A landscape with many valleys, sampled at points; each row gives a point and its height.
A ball rolls from a point to the lowest of its 2 nearest points, and stops where none of them is lower. Distance is the straight distance between rows; heights are no part of it.
Nel: [  3   2  48  22 -28  -9   9   5 -19   6  -4 -10  -3  -1 -50  -2   0  24
  -1  23   9 -13  13 -13  44 -15 -37   2 -17  35   2 -25  -7  19 -25   5
  15   7]  height 1.79
niza: [-23  -5   1  18   8 -21  -3  45 -34  -7  30 -13  14  32 -48   9 -57 -14
  25 -38  44  14 -48 -19 -16 -14  40 -23  65 -11 -34 -17  28   3 -17   8
 -16 -21]  height 4.45
pob: [-15  20 -15 -21 -56 -20 -16  16  -4 -42   3 -24  18  -5 -33 -43  18  54
 -28  38  -8 -22  34  -9  24   0 -46   3 -58  -3 -25   5  -1 -19  28  33
 -10   1]  height 6.82
tata: [  9   7  35  40   6 -17  18  -2  11 -32  -6  -4  -6  29  -5 -10  19 -10
  18  10 -50 -34  22   2  -1 -10 -12 -16  34  70 -22  -4 -25  12  -3 -28
  36  18]  height 3.66
mos: [ 20  45  -8  41  -8   7  27  -8  16  -1  32  34   3   2  32 -13  14   8
  -5 -45  14   5 -29  -5  11  23  -4 -19  37  40   1  26 -34  28 -23 -25
 -32   9]  height 6.64
niz: [ 37  34   0  28 -15   4  36  -8  -5  37  54   9 -23 -26  -6  -7  17  36
 -15   1  51  -5   5 -20  11 -22 -32 -20  -2  48 -19   8 -11  25 -51 -23
   3  27]  height 7.17
Supa: [  9 -14   6 -24 -18   6  12  20   1  -3 -35 -33  13  -9 -35  11  12  46
  -1  24 -12  24 -26 -25  -8   6   3  21  -5  -9 -20  14  46 -25  10 -25
  16   7]  height 3.75
Zoruk: [-13  29 -17 -15   8  37  -7 -10  51  36 -15 -27 -27  28 -27 -12 -19  -1
  28  52  -4  -8  28  54  -3 -13  43  -7 -20  -5  39 -16  -5  38 -13 -22
   6  15]  height 5.67
midu: [ 35  23 -42  28 -38  21  21  52   7  25  -4 -15 -25  29 -16 -11 -16  45
 -10   5  22  -8 -44 -14  -4  15  13  -9  -1 -22   4  -9  32  14 -16 -46
  -4  -6]  height 5.36
vemu: [ 18   4 -48 -20 -22   4   7 -44  24  43  -5   9 -18 -20  20 -16  24  -5
  14  15  -3  14  26  28  -3 -23 -11  28 -52   0  30  23   8 -17  32  42
   5   7]  height 5.75
lefub: [-31  56 -25 -32 -23  13 -23  -2   3 -26  35 -21  43 -17  37  -2  18   0
 -61  -4 -16  12 -15  38  -9  27 -22 -22 -36 -23  10  40 -24  18   5  39
 -76 -25]  height 6.48
seron: [-27  47  22  -5  24 -55 -42 -92  15  43  43  10   3  10  18   8 -21 -36
  35  -4   4  21 -23  -7 -19  -4  45 -34  23   5   6  23 -12  16  23  38
 -15  -9]  height 2.27
toma: [ -7 -15  -4 -41  12 -21   4   1  17 -13 -44 -21  29  10  -3   6  16  19
  -9  22 -11  44  -9 -33 -33 -11  -5  36   1  -8 -12  27  41 -21  43   9
  10   1]  height 4.30
bigi: [  0  -7  -2  29   3 -17 -13  14 -10  18  11   4 -25  48 -14 -19 -55 -47
  28 -18  34 -11 -18  19   6 -13  49  -4  41  -7   4 -65  18  -8  16  25
  -5 -32]  height 4.40
Fulut: [-40  28  10  25  11   6   1  21 -21 -15  39 -11  10  28 -14  -8 -26 -22
  12 -48 -20 -21 -43  10   6  27  38 -24  33   2  -6 -24 -18   7  -4 -22
 -13 -11]  height 3.69
gen: [-35  18  41   3  17 -47 -47 -57  -9  50  48   3  12  15   3  15 -26 -56
  10  -6 -15  -4 -19  14   0  21  77 -29  28  10  -8  -2 -19   4  -7  28
  -4 -17]  height 1.57
duf: [ 19 -19 -32  -3 -11  41  35  39   4 -18 -35  -6 -28  -7  19 -22  24  57
 -15  41 -34  -8 -12  -4 -22  24 -22  16 -38 -16   9  15  28 -10   8 -45
  20  13]  height 8.04
dob: [ -5 -51  -1   0  48  -2 -19 -24 -38 -32  12  41  27 -44  49  18  26 -56
 -19 -41 -11  12  55 -16  -7   0 -37 -15  13  29 -12   6 -48  -4  -5  32
   4   6]  height 2.90
lemil: [ 20 -27  11  36  11   7  19  -9 -20  15 -26   8 -41  -7 -13 -12  -8  -9
  43   4  19 -23   5  18  33 -20 -13  25   0  42   7 -53 -30 -13 -11  -8
  55  25]  height 5.38
zimom: [ 23  37  21  23  -8 -11   7 -33  16  22  15  21   2  21  20  23   4 -20
  14 -33  14  16 -20   4  16   4  12 -23  15  28  17   4 -25  19 -11  -8
 -20  -8]  height 6.01
ledib: [-26   3  23 -44   3 -19 -14  10  25 -27 -49 -14  28  32  18  19   6   8
 -15  27 -19   7  45  -6 -17  -9 -27 -13 -13 -28  17  26   2  10   3  16
 -37  -7]  height 2.14
Rege: [ -1  57 -35   0 -45  23  -4   2  24   0  49 -13  19 -18  43 -22  15  16
 -66  21 -32 -15  12  32  -5  20 -10  -8 -36 -35  11  25  -9  20 -16  25
 -45 -19]  height 6.88
Pagif: [  3   1  38  19  60  16  15 -41  14   5 -54  19  16   1  10  31 -26 -39
  31 -14   1  40 -19  14  -8   8   7  14  37   7  18   2 -12  15  -4 -13
  25  14]  height 4.66
Tevib: [  1  22 -21  10 -19 -38   4   2  21  12 -12 -19 -28  67  19 -33  -4  35
  10  53 -46 -53  10  25 -42 -22  30 -25  11  10 -30  -7   8 -15  29 -19
  42  18]  height 7.09
voru: [ 33   9 -24   6  -1  29  -1 -27  45  32 -30  23  14 -12  23  24  -5  10
  -6 -36   8  49 -42  -7 -26  23  17  25  -1 -50  18  28  36  -6  35   7
 -10 -37]  height 7.64
kon: [ 22 -40  19   3 -24  27 -14  23   3  14 -36  12 -35   5 -27  -5 -14   9
  22   3  31 -32  28  10  34 -28 -24  33 -19 -10  32 -53  15  -1  -8  18
   4 -12]  height 3.02
Lufe: [ 28 -23  -7 -13   4 -22  -5 -34  11  65  19 -16 -28  -4 -36   0 -20 -15
  35  24  28  -7  14   9   3 -16  46  13   4  22 -13 -24  15 -12 -24  -3
  44  16]  height 5.32
tama: [ 47  16 -17  31 -21 -13  33 -29  -5  19  57  20 -31 -35   8   1  21  13
  -4 -30  52  -1 -10 -20  35  -6  13 -11   5  49 -14   8 -14  -5 -23  -2
  11  15]  height 7.65
Rusef: [-54  30  12 -13  -2  -5  -7   5  -4 -50  27  -9  17   4  -3  -8 -19 -28
 -10 -54 -18  24 -36  19   1  29  14 -14   3 -14  12   4 -28  -9  40  30
 -41 -24]  height 4.25
luves: [ 12  34 -24  21 -26  20  54  60 -19  -9  25 -11  -9   8  -8 -20  -7  31
 -16  -9  43 -17 -55 -15   7  22   8 -32  24  12  -6   1  -5   7 -22 -75
   2   7]  height 6.22
ribol: [ 25 -19 -25  -9  -2   0  -2 -17   2  19 -25   9 -10  -7  32  10  15 -11
   3   6 -13   1  41  -2  -3  -6 -31  19 -28  -7  21   5  -6 -13  12  35
 -15 -16]  height 5.31
zoded: [-21 -11  30  27  37 -34 -17  36 -15 -26  31   3  10  23 -23  13 -14 -30
  15 -31  12   5  -8 -25 -13 -13  21 -14  71   9 -29 -40  17 -15 -15   5
   2   2]  height 5.26
dufu: [ 25  -5 -61 -35   3  -7  18 -82  43  49 -11   3 -21 -38  29  11  17 -21
  13   0   3  47  15  -1 -10 -23   4  22 -54  15   9  53   2  -9  48  57
  21  -4]  height 6.13
Doven: [-42 -35 -28 -70  35  10   8 -10 -11   3  -1 -14  57 -49  18  39   7 -23
 -19  11 -21  45 -15  -2 -30   8  18  13 -44 -41  26  25  17 -22  43  17
   9 -25]  height 5.18
kug: [-13  -7  38  24  42 -15 -19 -12   0  -1  20  35  27   6 -33  30 -15 -37
   2 -50  24  41 -14 -19 -15  -2  20  -3  73   4 -17  -9   7  -5 -27   6
   8  19]  height 5.96
tode: [-23  35   5  -7 -36  -5   3  29  -9 -48   2 -15  -7  12  -5 -27  11  35
  -4  19  17 -39  18  -8  19 -17 -50 -13 -25  24   7   0 -16   1  14  10
 -26   5]  height 7.16
nar: [-32 -23 -40 -35  19   6 -14   0 -16  18  15 -21 -43  -9 -35 -32  16  13
  19  43   1 -34  58  12  -9 -25   4   0 -57   7   4 -11   5 -28 -15  -7
  42  31]  height 6.19
geme: [-49  42   5 -33 -11  17 -16  43 -11  -9  40 -27  18   5  -6  -8 -30 -16
 -38 -25  10  -1   4  39   7  25  30  -8 -34 -37  10 -15 -21 -14 -25  -1
 -44 -15]  height 5.40
Gadav: [ 42 -28  -2  13   5 -28  27 -61 -13 -30 -22  31 -10 -63  38 -11  41 -16
  21 -40  -4   0  31  -4  29 -25 -88   9  -6  61 -16  17 -38  -9  17  46
  36  34]  height 6.65
vuge: [  4 -12  41  15   2  43 -13  83 -31 -44  37   2 -22  -9 -41  -6 -15  18
  -6 -34  54  -5  -4 -14  21 -20 -52 -25  36  13 -11 -25 -38  23 -52 -28
 -13  19]  height 7.24
tuk: [ 29 -39  54  42  -8  -7  34 -27  15  17 -76   9  12  -2  -4  22  -6   3
  30  21 -46  -2  -7  -8  32  -7 -12  10   8  22  -3  -3  16  33  -1 -26
  16  13]  height 2.93
bul: [-28  14   7  20 -18 -32 -16  12  -5   2  26 -11   3  17  -8   1 -34 -16
  -7  -4 -48 -27 -57  -4  -9  43  67 -22  45 -10 -20 -12  -1   5  30   4
 -11 -36]  height 2.95
lemi: [ 25 -31 -11   1 -13   0  20 -52 -26 -16 -12  19   1 -63   2  -5  35 -16
  14 -24  13  17   4 -13  39 -10 -47  33 -20  45  -1   0 -30 -33  31  44
  26  23]  height 7.08
mas: [ 22 -14  -6  25 -46 -15   7  26 -19  61   7  -7 -11  -2 -30  -5   8  42
 -13  55  26 -27  -9 -13  19 -11  32 -20  -3  16 -22 -20  43  22 -36 -30
  12  -8]  height 2.83
kisi: [ 28  -2 -13   2   1 -13  -5 -21   7  48  23  17 -22  -1 -31   5 -10 -18
  21  -1  55   5  27   3  23 -32  16  20   2   8   9 -15  10 -11 -38  30
   3  14]  height 4.85
dase: [-41  40  32 -11  10  15  11   0  -5 -20   9 -24  28 -10 -12  -1  -7 -14
 -15  -4  -9  -1  23  25  29   1 -19 -16 -33  34  20  -1 -41   9 -43 -11
 -24  18]  height 4.11
sema: [ -1   6 -13   0   9  48  23  17  22  26 -28 -22 -16  16 -43 -17 -11  37
  26  63  19 -28  15  28  -1  -5  29 -18 -36   5  -1 -25  17  15 -31 -82
  39  17]  height 6.57
Bope: [  19    9  -40   -9    9  -20   14 -110   35   53  -12   22  -10  -35
   26   13   -2  -20   34   -8  -26   40  -33   -4  -15    4   34   11
  -18   12   12   46    8   12   58   22   16  -15]  height 6.51
befid: [ -8 -48  29  10  37  -9 -24   7 -28 -54  32  24  34 -38  11   9  33 -28
 -16 -49   1   2  33 -30  -7  -8 -74   5  42   7 -25  -5 -18   9  -1  29
   6  12]  height 2.23
zur: [ 10   8 -34 -22   5  27   6  18  -4   3  29   3   5  -5  13  -4  18  24
 -26 -14  10   4 -17   1 -17  23   7  -4  -9 -25  -1   6  16 -19 -15 -24
  -2  -2]  height 5.58
tari: [ 32 -44   3  28  24  22 -12 -13 -27  27 -45  34 -33 -31   9   8  -5 -41
  30 -26  19 -13  32   7  30 -15 -31  26   8   5  33 -54 -21 -20 -12   5
  42  -5]  height 4.71
Pekeg: [ -3  54 -54 -32 -25   1 -26  -9  36  15  35  -1 -18  18  17  -8  -7   4
 -19   3   6   4 -18  29 -22  10  20  10 -21 -65  13  28  -5 -17  39  63
 -33 -18]  height 8.67
luder: [ 18 -32   3  31 -62  -9   7   6 -19  33  -8   9  11 -22  -1  17   1  30
 -24   7 -36 -20 -33 -27  21  28  32  18   4  -8 -23  -6  55 -10  22 -17
   7 -35]  height 2.71
nad: [-38  34  -7 -24   2 -21 -27   9 -21 -43  75 -18  19  -7  -6  -4 -14 -19
 -24 -37  10   9  -6  12   6  22  12 -10 -28   4   5   2 -23 -27  -9  40
 -45 -17]  height 4.84
zuva: [-11  40  16  29 -45 -22 -18  -5  -6  13  64   6  13 -16  27  -8  29   1
 -64  12 -48 -46  15   0  36  20  -4 -34  -4  32 -26  27  -9  20 -31   7
 -36 -19]  height 3.96
zopo: [-27 -38  36 -27   8 -18 -32  19  -5 -30 -26  -6  32  11  13  22  11 -27
 -14  11 -38  -1  33 -14  -6   0 -50   1  10  -7 -10  14   3  13  -1  14
 -27 -10]  height 2.82
Milur: [-35 -11  12  11  14  30  18  36  -8 -64   0  -9  17   5 -13   3 -25 -31
  -1 -45 -45 -19 -42   9   2  29  10  -2  23   0  -7 -18 -24 -15  16 -19
  -6 -11]  height 3.74
Tomiz: [ 20 -10  22  59  17  10  45  25   6 -40 -35   6 -17  22  -3   2  34  18
  23  12 -42 -23 -11 -12 -12   1 -26 -12  27  54  -9  13 -27   6  -7 -65
  32  36]  height 4.43
kegar: [ 28 -17   6  55  13  -5  -5 -27 -21   3  -9  37 -15 -21  49  -1  24 -51
  10 -37 -23 -38  37  13  24  -5 -40 -16  37  39  -4 -19 -40  -1 -20  21
  37  28]  height 4.48
Dubaz: [ 26 -13  35  43 -50 -21  -7  35  -9 -13  33   8  12  -1 -14  -6  16  36
 -40 -25   5 -10   9 -47  26   5 -44  -3  24  28 -23  -6  23  31 -18   5
 -31 -16]  height 2.91
magop: [-41  12 -36 -45   1  20  13 -30 -15  -6  18 -29  24 -18  -1  -7 -10   5
 -11  35 -47   9 -40  29 -39  29  55  -3 -40 -46  27  -6 -11   4  27 -27
  26   0]  height 5.95
nas: [  8 -27  36  11  16  24   7  30 -29 -23   1  12 -28  -8 -24  -7 -14  -8
  16 -23  30 -27   7 -11   6  -4 -34  18  13  22   3 -28 -22  -4 -20 -27
  24  15]  height 6.04
Zimok: [ 24  34  -9  -8 -33  15   5 -16  29  23 -27   5  14  -6  13  25 -14  17
  -6 -11   8  24 -31  15  17  23   0  31 -26 -38  34  27  15  12  22   1
 -35 -22]  height 7.99
Dozor: [ 19  -7  10  12   1 -14 -11 -25   4  18 -21  18 -26  15  11   3 -19 -35
  19 -17  -1 -12  24  20   7   0   2  22  -7  -6  29 -14   3  -6  18  36
  -7 -21]  height 4.87
lemo: [-63  20  23 -33  15  41   2  29  -7 -56 -28 -22   6   9 -14 -11 -15 -13
  -8  -2   7 -12  23  35  16   7 -18   3 -31 -17  24  -5 -49  -3 -32 -20
 -44  -9]  height 3.44
Vir: [ 38 -36   8  48  -1  48  30   8 -13 -45 -13  30   7 -61  -4  13  14  51
 -14 -44  27  15 -36 -51  -7  28 -45   2  20   5 -28  34  10  -1  -3 -34
  -2  26]  height 5.88
Dodav: [ -3  35 -13 -22  30  21  31  -5  39  13 -11 -49 -13  16 -28  -7 -10  18
  15  45  28   2  -2  30 -18  -4  29  -7 -14  -8   0  -1  -4  12 -25 -59
  13  35]  height 6.14
disep: [ 14  39  -6 -23  16 -39  -9 -44  32  -6 -16  -8  -1  13  30  10  31 -10
   8  -3 -19  35   4  -3 -38 -10   9   2  -7  14   4  52   1  -2  28  24
   1   6]  height 5.39
Disu: [  7  34 -45  26 -13 -53  21 -20  20  30  27  -8 -27  56 -16 -20 -51 -12
  33  21  82  -7 -29  15  -8 -43  59 -24  37  16 -26 -43 -24   9   5  37
 -26  -6]  height 2.58
Nok: [ 30 -26 -42  17   0 -10  27 -36  -7 -39 -15  50 -26 -31  67 -24  35   7
  15 -31   2 -20  39  -9   0 -21 -59   4 -31  52   4  23 -39  -4  33  15
  39  37]  height 6.17
Tugiv: [-25   4  19  13  -1  11  -5  27  10 -13 -22 -14 -22  44 -20 -18 -53 -34
  54 -21  36 -18 -19  44  17 -12  15   7  14 -17  21 -52 -20  -1  16   3
  -2  -4]  height 4.81
manug: [-15 -30 -33 -33  30 -11  -3 -46  -1  45   4 -12 -27 -18 -31 -25   0 -25
  41  25   7  13  34  11  -1 -29  36  14 -39  30  -8 -13   2 -20  -5  -5
  53  24]  height 5.76
pigot: [-30 -37  17 -15  17  39  22  40  -4 -62 -16 -14  31 -27  29  19   8  -6
 -23 -14  12  19 -12   0  16  36 -64  -8 -12   0   0  32 -24  24  -1 -12
 -55   1]  height 2.24
Dud: [  7 -38  10 -38  36  47 -15  42   4 -14 -27  18   7 -28  25  14   3   2
 -16 -33  48  47  -6 -20  -2  19 -43  15   2 -45  11  40  10  10 -23 -16
 -36  -7]  height 0.75
Gorez: [-32  23  23 -25  15  30  -6  12  17 -24 -53 -14   9  16  23  21   0 -10
   3  -5  -4   9  11  23   4  10 -23 -14 -27 -38  31  15 -27  17 -12  -8
 -44 -14]  height 2.86
ziba: [ 23 -18  15  28 -41  -7   0   2 -16  53  11  -1  25  -3 -27  13 -10   9
  -8  18 -10   1 -27 -22  25  18  47   0  11   8 -19 -24  34  16 -19 -40
  12 -10]  height 1.96
gesat: [-20 -66  51  -8  54  20 -14  26 -29 -67  -9  24  28 -30 -17  16  12 -23
  -9 -36  11  11  15 -50 -14   8 -49   3  50  12 -35  -4   2 -14  -8  -1
   8   8]  height 2.19
sikev: [ 13  41  -3  13 -27 -23 -12 -37   9  51  47  20  10 -12  50  -6  24  -5
 -44  -5 -51 -34  10  13   3  11   6 -24  -4  19  -1  42 -21  12 -21  15
 -22 -29]  height 4.36
tiso: [-14  14  -1  24  -5 -48   3   7  -7   7  14 -14   1  52 -29 -11 -62 -14
  31 -11  67  15 -44  -4 -10 -13  55 -17  63  -1 -22 -46  15   2   6  25
 -32 -12]  height 3.59
vezuk: [-35  49 -12 -31 -12  45 -18  35  14 -20  34 -23  29   2  24 -19  -1   4
 -40 -23  18  20  -6  35   3  27  -9 -17 -29 -53  13  35 -36  20 -39  -6
 -69 -13]  height 5.97
tas: [ 13  31   0   1 -13 -38   4 -51  28  38   4   8  21  -3  37  19  13  -3
 -23   4 -52  12  11   4  -4   3   1 -18 -12   1   0  62   5  26  12  26
 -29  -5]  height 4.86
suma: [-23 -30  14  -5  26  44   9  49 -20 -61  -3   4  15 -18   1  -4   0  -9
  -8 -50  -6   5 -20  -2  20  28 -28 -16   0 -10   8   7 -24 -10  -5 -27
 -13 -10]  height 3.03
Zegor: [  9 -42   0   6  -1   8 -13  21 -11 -11 -57  10 -37  13   0 -19 -15  15
  33   0   3 -27  10   0   8 -15   3  40  -8 -13  12 -32  26 -40  14  -5
  18 -10]  height 3.51
geba: [ 30  18  38  17 -58 -34   6  21  12 -11  12 -16   6  -1 -32 -10  15  41
 -20  10  -1 -21  19 -25  47 -15 -41  -2   2  46 -21  -3   3  41 -11  10
  -9  -1]  height 2.37
Lav: [ 21  39 -35 -15 -20  -7  16  30  -1  26  68  -3   7  18  -6  -6  35  49
 -52  52  -7   9 -38 -36 -30  -2  31 -19  23 -23 -30  33  39  -2 -34 -15
  -3  20]  height 4.33
kufe: [ 37 -25   9  36  13  34  42  19 -10 -49 -22  22 -17 -38  14   1  27  37
   3 -11   3 -13 -16 -32  -8   8 -51  -5  19  33 -10  17 -12   4 -14 -54
  29  40]  height 5.30
Kuziz: [ 32   5  21  31 -31 -21 -20  16   4  19  42  15   5   3  24   9  34  25
 -41  -5 -28 -17  33 -18  13  16 -36 -16  13  25 -27  22   5  19 -24  13
 -27  -7]  height 3.46
kotif: [-10 -64  39 -22  29  41 -10  32   0 -28 -27   9  34 -50  12  21  14  26
 -29   2  28  40   7 -13  23  27 -70  11 -27 -15   4  31  -7  17 -15 -17
 -47 -13]  height 1.53
Gis: [ 12 -16 -17   6  23  16   4  35  13   1 -25 -11 -40  45 -12 -17 -23  21
  36  17  47 -21   9   7 -23 -21  16  12   4 -13  11 -37  13 -23  12 -30
  25   3]  height 4.09
lisi: [ 16   2 -16   7  -4 -20  -5  23  -7  46  48  -7   7  20 -28   7   7  32
 -29  54  18  -4   4 -23 -20   2  35 -27   7 -20 -39  -1  49   6 -60 -34
   0   9]  height 3.57
tepu: [  3   7 -33  18 -29  24   3  11  14  21  -9 -31 -20  13 -62 -36 -30  22
  15  71  19 -33  35  27  41 -24  33  -7 -36  -3  18 -40  -9  14  -7 -45
  27   6]  height 6.93
galos: [-20   2  37 -33  26  -9 -21  12  13 -24 -12  -1  14  14 -25  24 -15 -31
  10 -24  23  37  11 -19  -4  -6   1  26  12 -19   0 -14  19 -19  11  24
 -10  -3]  height 3.84
Buse: [-36  17 -26 -44   4  -6  -6  24  -7 -12  20 -30  26   3 -37  -3  -1  14
 -20  22  18  28 -30  -3 -18   3  35  14 -24 -60 -17   7  31 -15   9   0
  -8   8]  height 5.60
gona: [ -1 -62 -17  11  23  23 -22  27 -43   1 -29  23 -43 -21  18  -5  -6 -21
  24 -14   9 -20  36  -2  -1 -10  -8  20 -27  -8  25 -65   1 -38 -18  -6
  10  -7]  height 4.10
Derol: [-13  33  11 -28  40 -18   6 -29  42 -16 -20 -20  -3  39   4   7  17  -9
  49  11   8  17   5  13 -42 -17  10  -3   9  22  12  20   5  -5  23   9
   4  15]  height 5.83
zopu: [ -3  62 -30 -26 -41  19  -7 -21  31  -7  -3 -21  20   9  -1 -11  -7  14
 -18  18   1  22 -18  30   7  10   1   8 -34 -57  44  26  -4  26  22  32
 -32  -7]  height 8.34
rin: [ 21  14 -22   8 -19  44  10  27  -9  10   7   1 -31 -10   1 -10 -19  22
  -8 -38  40   5 -29  -2  21  17   2   3 -21 -27   2  -3   0   6 -23 -41
 -19 -11]  height 6.00
Dutiz: [-54 -29   9 -47  29 -15 -29  -2 -17   1 -25 -21  29  -8 -15  13 -10 -27
  12  23 -28  22  -1  -8 -38   5  43  21 -11 -30   7 -20  29 -21  35  24
   7 -25]  height 6.79
zez: [-33 -41  66 -36  34   7 -36  34  -4 -34 -36 -11  30  12 -24  28 -13 -27
  -6 -14 -17  27  31 -23  -9  -9 -49  29  27 -17   4 -14  12  -6  -5  23
 -10 -13]  height 3.26
supu: [  3   3  -2 -32  30   5 -20   4  14  20  -3   4  -5   7 -24  10  -3  -6
  17  -2  50  25  28  -3  -3 -14  -4  32  -4 -28  22   3  29   2 -15  20
  -4 -11]  height 4.34
nupu: [  7   3 -37  -7 -29  31  27   9 -12   2 -21 -12  -2 -37  23  -1  13  24
 -21  46 -49 -27  11  24  10  11 -19   6 -62 -20   6  14   1  -1  14 -20
   1  -5]  height 7.66
Feved: [-14  41  13 -13 -26 -27 -24 -19   0 -15  48  -7  27  13   4   5 -28  -5
  -2 -34 -30  10 -70   0  -2  30  44 -17  23 -38   4  -5  -5   7  47  23
 -31 -30]  height 3.61
Rarub: [ -2  21   2  -4  16  13 -12 -28  15  49   7 -19 -15  14   5 -11  -5 -21
   3  32 -29 -22  49  33  -2  -3  29 -25 -21   2  20 -16  -6  26 -51 -46
  18  11]  height 5.21
faz: [ 26 -16  10   7 -43 -28  -8   5  11  18 -27   3 -30  26 -48 -17 -29  16
  36  20  63 -11  26   5  24 -46 -19  22   1   8   5 -36  10 -20  26  27
   9   3]  height 2.46
serek: [ 18  11  19   8   1  12  20  31 -19 -10  21  14 -19  -6 -18   0   5  30
   5 -22  56  -9  -7 -32  29  -4 -50  -8  11  19  -2  -7 -17  21 -38 -40
  -7  21]  height 6.59
Zizu: [  7 -11  -7  -7  22  -3 -14 -35  26  26 -18  31  22 -19  38  50  -7 -19
  -2 -29  -3  50 -17  -6  -8  19  -1  18  -8 -20  11  49  26  23  25  30
 -22 -35]  height 7.28
suza: [ 11  -4  57  15  45  14 -17 -33   8  21 -24  38  38   0 -18  43 -13 -36
   6 -30  36  52  -3  -3  26  -5 -21   6  60  15   2  -6 -15  11 -23   7
  16  17]  height 5.43
vav: [ 12 -19  35  52   7 -13  22  11  -3  13  -3   1 -15  42   4 -10   8 -27
  17  22 -50 -46  10  -2   4 -11  23 -23  55  48 -18 -31  -3  33 -24 -42
  11  10]  height 2.94
dibe: [-20   7  24  16  -7 -44 -36 -16 -28   5  46  -4   8   4   9   4  -4 -39
 -16  -6 -45 -27 -18   3  10  24  63 -23  25   3 -12   1 -19 -13  10  41
 -17 -31]  height 2.28
Galuk: [ 22 -45  41  60  -8  -9  10  -6   4  17 -50   5  13  16  -8  18  -8 -25
  24   7 -62 -26 -23 -11   4  -1  19  -2  56  31 -16 -18  10  33  -9 -20
  26 -10]  height 2.05
ditav: [-45  30 -35 -53  -8  13 -18  12   7 -29  25 -56  36   2 -38 -18   9  20
 -45  40  -9  10  10  15 -12  -1  12  -3 -41 -48  13  22  -2 -16   6  30
  -1  15]  height 6.09
deda: [ 32 -38   6   4   0   3   1  23  -4   8 -33   4  23 -11 -13  20   7  26
  -9  11 -40  17 -25 -38  -9  17  28  19  21 -32 -37  -4  68 -22  10 -15
  13 -40]  height 3.20
mav: [  7   0 -30 -12 -20  -3   5  -4   6  24  -4 -18 -42   2 -35 -51  11  28
  23  56  -6 -42  50  22  23 -38  23 -11 -52  26  -3 -22  -8   2   7 -25
  59  28]  height 6.56
vegi: [ 22 -34  59  41  -8   0  -7  -3 -26  25  -8  18   5  -7 -41  11  -7  -1
   2  -2  -4   4   1 -14  36   0   0   8  29  24 -13 -39  14  14 -19 -13
   4  -1]  height 0.92
navi: [ 48 -33  -3  23 -11 -10  18 -28 -22  11  12  39 -17 -54   7   7  15   6
   4 -21  17   5  -4 -41  28 -11 -16  17   4  44 -16  -5  -9 -22   4  -2
  28  23]  height 7.63
padum: [ 36   3 -19  30   1 -10   7 -21  -3 -35  -9  53 -59   7  60 -13  24 -13
  25 -46  11 -37  36  -2   1 -14 -27   7  15  50   1  13 -33 -26  23   9
   5  15]  height 5.68
Mog: [ -9  -2 -42  -9 -30 -17  -3  11   4   9  10 -24 -13  15   5 -50  28  48
  -8  59 -40 -44  13   9 -15 -20  27 -12 -28  10 -23  18  24 -33  14 -14
  47  22]  height 7.50
dev: [ 26  -7   8  57  12   5  -9 -12  18 -36   4  28 -25  20  44  -5  30 -37
  23 -57  -9 -40  16   7 -14 -18 -36 -13  57  26  -6   2 -49   3  14  15
   9  16]  height 5.16
kos: [-39  -4   2 -29  22   2  -8  -7 -20   5   4 -25  21  -4 -15  12 -24 -12
   8  30 -39  -8 -28  14 -32  25  61   1 -10 -34   5 -26  23 -12  18 -12
  25  -5]  height 6.41
koso: [  0  24 -31 -28  -4  -1   5  15 -18   4  38 -14   9  11   1   6  19  25
 -30  22 -20  12 -21  -4 -44  22  52   6  -8 -31 -19  24  29  -8  -3 -20
  11  19]  height 5.04
lorol: [-23 -26 -17 -52  22 -12  -9 -23   7   5 -37  -4  36 -19   6  24  -6 -20
  -3   6 -19  65   9 -22 -37  -3   3  35 -18 -39  17  21  41 -30  44  27
  15 -38]  height 4.78
Vuz: [-24 -65  48 -31  57  25 -23  35 -10 -55 -38  13   1 -17  -2  17  -7  -9
   1 -21  37  28  22 -29   3 -11 -64  21  37 -22   0   4  -2   5  -9  14
  -2  -3]  height 2.72
Nizo: [-37 -16 -50 -57  17  21  16 -23 -46 -22   4 -19  32 -28  11   6  11  -8
 -17  26 -37  27 -42   3 -43  33  28  17 -46 -34  18   0  10 -35  61   1
  32 -19]  height 5.53
dukud: [ 11 -11 -14 -18  41 -18   0 -86  24  13 -28  42  11 -32  61  41  -9 -16
  29 -25 -17  53  -9 -18 -32  -5   9   8  12   1  13  46  13  23  55  50
  17 -31]  height 6.89
buvos: [ 17   6 -30   6  -2   8  20  52   0  31  21 -10 -27  27  -9  -9  11  45
  -6  27  44  -6 -17 -25 -32 -19  23 -22  20 -13   1  -5  43   0 -46 -50
  21  32]  height 4.46
gubu: [ 24  22 -26  13 -27 -44   3   1   1  25   2  -5 -29  50 -25 -26 -26  10
  35  15  63  -4  -9  -1  13 -35  39   1  10   5 -21 -28  10 -26  26  34
 -12   9]  height 1.68
tebin: [-16  11  22 -12  48 -19   6  -6  33 -13 -44  -4 -21  64  11  -1  -6  -5
  27  12 -18   4   2  22 -49 -15  14   7  47   2  15  -8  -2   3  21 -32
  13  -4]  height 6.28
vudot: [ -6  12  22  13 -18 -10 -12 -18  10  34  -7  17  13  20  -1  18 -20 -34
  -7 -29 -19   6 -16  35  23  10  12   8   0  -1  28 -18 -17  15  -2  34
 -38 -20]  height 5.37
Dova: [ -7  -4   0 -12   9 -35  -6   0  17 -15 -42 -20  -9  49  20  -7   4  24
  29  44 -48 -26   9  -6 -51 -13  17  -5  24   6 -12   4  30  -9  42 -12
  34   5]  height 6.71
ked: [ -1  19 -24   4 -60  18   7  30  10 -22  -8 -13   9 -21  29 -15  19  41
 -46  26 -25 -17  15  15  22  15 -41   6 -49 -16   7  29 -17  16  14  17
 -47 -17]  height 7.27
zuro: [-36  35 -44 -39  -4 -11 -27  12 -13   3  52   0  -6  13  39 -12 -12 -22
 -18 -26  -1  -3   4  32 -38  13  35  -7 -13 -52  10  -7  -8 -20  18  54
 -34 -30]  height 8.99
Tugi: [  5 -30  38   9  25   4  33 -26   0 -17 -77   3   9 -21  19  41 -12 -25
  42  13 -25  40 -18  18   9  -4 -23  13   1   1   5   6  -5  10   3 -21
  19  12]  height 3.85
ful: [ 22  -9 -41   0 -24   5  12  38 -20  -6   3  -5 -28  25  14 -30  29  78
 -20  29 -17 -42  -4 -13 -30   2   4   8 -26 -11 -22   2  33 -38   2 -34
  40  23]  height 7.85
ditug: [-10  28 -57 -31 -32 -11 -10  23   4 -14  34 -26   9 -12 -31 -25  27  49
 -43  49  20  -8  22  11   3   0 -18  -7 -47 -46 -11  17  26  -5  11  37
  -6  15]  height 6.49
gugu: [  2 -46  26  32  41   0 -25 -27 -33  -2 -10  45  23 -25  36  26  18 -72
  -4 -49 -26   8  53   6  23 -18 -59   7  39  20   6 -10 -48  -3 -24  38
  26  26]  height 3.65
mogor: [-17  35   6 -14 -11   8   2 -19   1  22  12 -11  -5 -10  -7  -4  17  -1
 -15  21  -2 -15  31  10   2  -4  -2 -15 -37   8  15  15  -4   2 -41 -17
  -2  13]  height 4.73

Where does a ball stop that starts at each point below?
ful: vegi
Pekeg: Dozor
niz: gubu
navi: gesat
nupu: gen
sema: ledib
tepu: gesat
vuge: gubu
